Each row is a point on a tangle of strands that fork and nearly touch. The rows are in no order.
Two points are linked if the straight distance between their rows is under 89.3.
Z350: [-42  22   1 -40   7 -20   0 -29   3 -21  29 -22   4  22   6  88  11   0
   0 -21]
Z19: [  8  13 -23  40  31 -16 -26  43 -12  -2 -23  25 -23  26  36   8 -44  25
   1 -17]
Z566: [ 52  -2  24 -48 -12  -8  54  18 -12  11  -3  -9  52 -37   4   3   5 -30
  -5  18]
Z968: [  4 -37  27  13 -24   5  -2  -5  -2   4 -48  -2  -7 -68 -21 -45  21 -10
 -22  10]
Z626: [ 85  11  27   1  11   2  -3  -4 -20  53  11  22  78  37 -11   7  23 -23
 -21  30]
Z210: [ 11  29   7 -25 -13  -6 -19 -37  16  55  68 -14  12  31  27  33  31 -19
 -14 -48]
Z225: [ -2  -6  21 -43   3  16  43  20  12  32   3 -26  -1 -47  10  10  -2 -42
  33  14]
Z627: [-14   1  13  38  -7   8 -19 -24   2 -53  -4  11  36   1 -18  18 -35  64
   5  16]
Z516: [-56   1   2   0 -76  23   9 -21   1 -58  21  42 -37  -7 -44  -4 -25   5
  -5 -17]
Z574: [-54   1  -5 -49 -10   1  24  -6 -11   2   0 -29 -11 -37   5  44  25 -19
   2  12]
Z229: [ 19   0 -43 -27  14 -13  11  13 -17  30  38 -23 -19  18  56 -34  13 -36
  -6 -32]
Z693: [ 38  -1  38   1 -50 -10  -1  -8   9 -17  12 -19  -7  12 -40 -39 -43  44
 -35  32]
Z741: [ 13 -15 -23 -44 -20  -6  24  18 -33   3  31 -41  21 -34  51 -22  49   8
 -20  -7]
Z991: [-17 -20 -16  40  36  16 -10   0  13   0 -48  26 -17  -5  -9 -39  23 -47
  21  -8]
Z4: [ 23 -18   1  16  -7   6  14  -7 -31 -36 -18 -12  38 -16 -28 -41  -4  20
 -28  49]
Z117: [-25   9  34  -8  -4   5 -22 -12  49  41   5 -23 -59 -18  -7  36 -33  24
  15  -3]
Z112: [ 33 -30   0  27 -10   1   4   5 -10  -6 -42   1   4 -32 -19 -74  14  -9
 -15  49]
Z216: [ 34 -13 -14 -15  38  16  51  34   4  -5   8  -2  69  24  13 -20  34 -59
  53  26]
Z235: [-47 -17  23  -1  11   3   4 -41  19 -11 -46  17 -22 -42 -19  38  27 -41
   3  10]
Z903: [-19   6 -39  -5  21 -16 -13  15 -12  15  34  -9 -33  33  44 -29   8   9
 -10 -46]
Z509: [-14   6 -35  36  56 -10 -18  53 -31 -12 -36  21  -9  11  40  10  -6   6
  30  -5]
Z653: [-41  21  13 -24  20  -1  17 -40  20 -16   8 -11 -12   7 -21  85 -18 -15
  15  22]
Z830: [-66   6 -11 -28 -42   7  21 -24  -9 -16   1 -21 -20 -16 -27  33  -7 -30
 -15  -4]
Z896: [  2   8 -17 -30 -37 -22  25 -30 -14 -18  38  -4 -20  19 -22 -26 -36 -32
 -44 -14]
Z444: [-48   7 -21  30  -3   0 -18  -1 -14 -51  15  27  -6  -1  35 -36  25  69
 -22 -20]
Z660: [ 34  21 -25  30 -11 -12 -16   7 -11 -60   6  58 -12  62   9 -44 -51  10
 -11  -5]
Z166: [-32 -13  19  43  25   1 -40 -10  22  -8 -64  33 -25 -38  11  18  25  24
  11  -2]
Z752: [-60  18  -8 -25 -65   2  19 -16  13 -26  25   5 -38   5 -33  34 -34  -6
  -9 -31]
Z275: [ -4 -25  28 -23 -30  27  31  -9  12  17  21 -62  37 -43 -12  -8  36   1
  -3  35]
Z10: [-21  15 -26 -16 -23 -13   7 -25 -14 -40  36  14 -19  16  -4 -22 -17  18
 -17 -30]
Z616: [-40 -22  14  34  51  11 -40 -23  55   7 -43  19 -33  14  -1  13  59 -29
  36 -13]
Z68: [ 44  34   0  13 -33 -12 -23  -3   1 -51  34  65 -14  50  -6 -19 -41  38
 -23 -30]
Z711: [-47  -3  -1  24  40  -1 -32   0  19  -1 -21  16 -42  -3  21  38  24  34
  35  14]
Z487: [-16  -2  -3 -24 -58   2  24   3 -20 -36 -22 -17  47  -7 -41  44 -23  20
 -39  11]
Z521: [ 36  14 -20   1  40 -20 -25  42 -41  29  -7  26  52  32  50  24  55   5
  -3 -27]
Z137: [-30 -23  16  -8 -54  11  -4 -11  -2   2  -7 -47  13 -50 -26 -14  22  26
 -17  17]
Z144: [-24  13 -28  -5  -7 -22  -9   1 -22 -35  35  -7  17  10  33  -2  25  69
 -35 -29]
Z331: [-44 -18  16 -10   4  14   4 -10  34  49 -11 -13 -60 -39  -5  -9   8 -56
  23 -13]
Z40: [ 41  22 -20   3  30 -20 -28  18 -39  31  -6  41  19  16  27  31   4 -11
 -16 -40]
Z438: [  4  -4  22 -32  30   2  10  17  24  26 -11 -24   0 -31   0  38   5  -4
  43  29]
Z276: [-25  10 -16  -2  38  -9  -4  34 -21 -12 -41  23 -15 -38  27  31   2   0
  37   8]
Z655: [-21  -2   9  44  -8  10 -21 -34  25 -20  -3   5  11   4 -18 -25   5  48
  19   9]
Z681: [ 65 -17 -30  -9  -2 -10   1  21 -12  28  38 -18  12  18  56 -37  49 -34
 -14 -15]
Z132: [-22 -25  23  27  36  21 -24  -9  50  39 -39  -7 -31 -16 -18   5  37 -11
  55  21]
Z895: [-22   3 -13  15  -3  15  30 -36 -27 -56 -24  24  19 -16 -37 -19 -40 -34
 -19  30]
Z177: [  7  20  -7 -18  31  -7   2 -30  -4 -20  14   4  37  29 -20  37 -28 -14
  -6 -12]
Z615: [-22  14  36 -27 -36 -13  -6   5  35  30  11 -27 -38  -8 -28  75 -41  15
  -1 -15]
Z807: [ 43  10  12  -4 -48 -27  -9 -13   5 -30  31  17  -7  30 -25 -16 -34  46
 -42 -11]
Z477: [ 74   2  -7  16  27 -25 -18  62 -34  13 -15  18  59  45  29 -12  52  -3
  16   0]
Z971: [-12  -5  18  13  15  12 -19 -12  50  37  23 -32 -29   0  -5 -11   2  24
  32   0]
Z763: [ 35  -2  -7  29  11 -20 -21  24  -5  -2 -19   9 -14  24   0 -28 -35  29
  -2   3]
Z244: [ 11  -2  22  -2  23  32   4 -22  55  41  39 -56  16  32 -13  -8  -5   1
  16  13]
Z817: [  8   5  23  -1 -42  18  30   5 -11 -38 -27   2  29   1 -48  39 -66   1
 -41  28]
Z570: [ -3  14  15 -10  48   2   3 -19  27  -2  -7   3  13  19 -23  63 -33 -22
  25  17]
Z797: [  5  -1 -39 -37  -2 -23  26   2 -61 -21  16 -18  20 -18  28 -29  25 -25
 -31  -8]
Z13: [ 34 -41   1  19  -4  16   2  38  16  49 -17 -22 -23 -22  16 -67  20 -14
  30  21]
Z532: [ 54   2  19  14  15  -1  -9   3  11  10 -13  -4  24  23 -25  -3 -51  16
  -9  25]
Z376: [ -6 -14 -38 -11  19   5  27  -1 -38 -24  -4 -11  29 -26  11 -36  32 -21
   7  19]
Z98: [  8 -11 -17 -31  17 -11  -9  26 -13   7  24 -28  37  -9  57   4  61  34
   0 -17]
Z892: [  6 -36  -7  28  10  19   0  10  18  33 -39  -3 -31  -5 -13 -78  23 -55
  12   8]
Z363: [ 63 -15 -19 -14  14   2  26  26  -8  23  23 -10  47  29  31 -28  30 -59
  11   1]
Z973: [  9 -23   5 -30 -22  20  51  16   7  37  12 -32  -3 -62  22 -43  32 -46
  14  19]
Z110: [-49 -14  23   8 -13   5 -15 -30  32   6 -33  15 -49 -49 -20  -3   7 -28
   0 -21]
Z560: [-23  -5   6  24  50  14 -22  -5  30   4 -21  -4  -1   4  -8  31  14   9
  57  31]
Z221: [-10   0  -8  38  22   1 -27  26  31  14  -2   4 -60  41   3 -11 -28   8
  39 -25]
Z62: [ 12 -39   9  24 -15   9 -11  19  11  39 -40 -11 -33 -58  14 -62  42  14
  -1   3]
Z609: [ 11  -2   1 -37 -24  -2  32   6 -37 -17  -5 -30  42 -28 -15  23  -9  -9
 -26  17]
Z481: [ 89  -8  11   7  27  -2  -1  36 -10  20 -14   3  76  27   0  -7  25 -14
   9  22]
Z38: [ 12  24 -17  16  17  -4  -5  -8  20  -9  21  31 -29  69 -16 -17 -56 -27
  14 -23]
Z449: [-24  -4  -2  43  -7   2 -24   6 -14 -23 -48  23 -11 -47   6   1  -5  37
   1   8]
Z931: [  2   8 -28 -17  42   2  20  -5 -23 -21   7   0  40  15   5  -2   9 -28
  17   9]
Z380: [-24   4 -20 -31  20 -22  -8  -4 -23 -17  22 -22  37  -6  39  48  42  39
 -19 -20]
Z151: [-10  10 -23  36 -26  -4  -3  -6 -25 -70   8  55 -17  28  10 -37 -43  51
  -9  -1]
Z416: [-23  24 -11  -3  23   2 -15 -12  26   1  14  16 -49  30  -3  22 -40  -4
  29 -30]
Z238: [  3  33  25 -29  13 -12 -32 -31  15  52  42   7 -11  35  18  76  11 -13
  -3 -38]
Z94: [ 11   9  24 -27   1  -9   2  18   9  26  -5 -18   0 -27  -5  69 -26  12
   5  -7]
Z929: [ 40 -12  19 -38 -23  21  82  30   0  13  16 -26  36 -33  13 -33  14 -50
   4  47]
Z649: [-51 -14  12 -34  -5   1  31 -12  -1 -13 -36  -3  -7 -55 -12  60  49 -35
  18  38]
Z825: [-29  -1 -32  31  11  -4 -18  42   4  11  12  15 -62  51  25 -38 -12  18
   3 -44]
Z461: [-35   1   2  15 -31  10   3 -20  -9 -31  -5  21 -28 -12 -23 -13 -23   6
  -6  -7]
Z551: [  6  12 -11 -13   7  -8  16 -24   7  20  36  -5 -34  38 -10 -26 -38 -39
  -5 -20]
Z396: [-30  38   7 -28   2 -21 -16 -26  22   0  41  13 -24  32  -2  89 -24   3
   4 -37]
Z568: [  9  -1   3  23 -15  -9  -9  27 -26  -5 -35  -2 -32 -30   3 -12 -38  32
  -9  -5]
Z539: [ 20   7  36   0  10  19  17   0   7  -5 -23   0  11  -1 -36  17 -63 -15
 -16  31]
Z346: [-26  12   5  22   1  14 -30  -7  40   3  31  -4 -27  32 -15 -15   6  62
  20 -21]
Z527: [ 60  23  37   3 -13  13 -27 -15 -23  85  21  11  46   8  -7  31  22  -3
 -18  14]
Z781: [  0  -2   4 -17   2  -8  19  41 -29  -9 -37   1  -3 -67   9  22 -13   4
  22  16]
Z954: [-23  -6 -30  64 -11  -3 -22   5 -19 -49 -14  49 -14  18  23 -63  10  46
 -22 -11]
Z779: [ 18   2  -2  14  -5  -4  -5  -9 -30 -55 -16   6  45   0 -11  -2 -34  34
 -24  19]
Z580: [ -1 -20  25  -7 -15  41  20 -23  37  33  41 -60  10  -3 -18 -33  15   5
  -8  22]
Z694: [-12  -4  -4  33  23  26  12  -6  -5 -17 -38  20  12  -8 -32 -25 -19 -34
  10  30]
Z528: [ 36  23 -13 -11  -5 -20 -22  -9  -7  37  43   5   9  48  24  -6  24  -4
 -31 -46]
Z232: [ 41  26 -34  12   2 -35 -26 -10 -36  23  15  54  13  61  16  -6   9 -16
 -32 -35]
Z889: [ -6 -17  27   9 -66   7  -5  -2  11   2  -3 -32  -4 -20 -38 -16 -18  61
 -22   8]

A fork is a point with three links, a tip a point with one. Leave the first point through the second and follow the links. Name the first fork or tip that comes.
Z741 / Z797 => Z527
Z444 / Z954 => Z971
Z216 / Z363 => Z331
Z649 / Z574 => Z216
Z117 / Z615 => Z763

A fork is a point with three links. Follow the links from the first point to the second and name the forks in between, in order.
Z781 / Z4 => Z763 Z971
Z4 / Z693 => Z971
Z137 / Z276 => Z971 Z763
Z566 / Z616 => Z763

Name the points in between on the shortest way along the links from the first point to the second, in order.
Z461 / Z229 => Z10 Z896 Z551 Z38 Z416 Z221 Z825 Z903
Z238 / Z971 => Z396 Z350 Z653 Z570 Z177 Z931 Z376 Z797 Z741 Z98 Z380 Z144 Z444 Z954 Z151 Z660 Z68 Z807 Z693 Z889 Z137 Z275 Z580 Z244
Z19 / Z627 => Z763 Z532 Z539 Z817 Z487 Z609 Z566 Z929 Z973 Z225 Z438 Z94 Z615 Z117 Z971 Z346 Z655
Z694 / Z655 => Z991 Z892 Z13 Z62 Z968 Z112 Z4 Z779 Z627
Z416 / Z235 => Z38 Z551 Z896 Z10 Z461 Z516 Z752 Z830 Z574 Z649
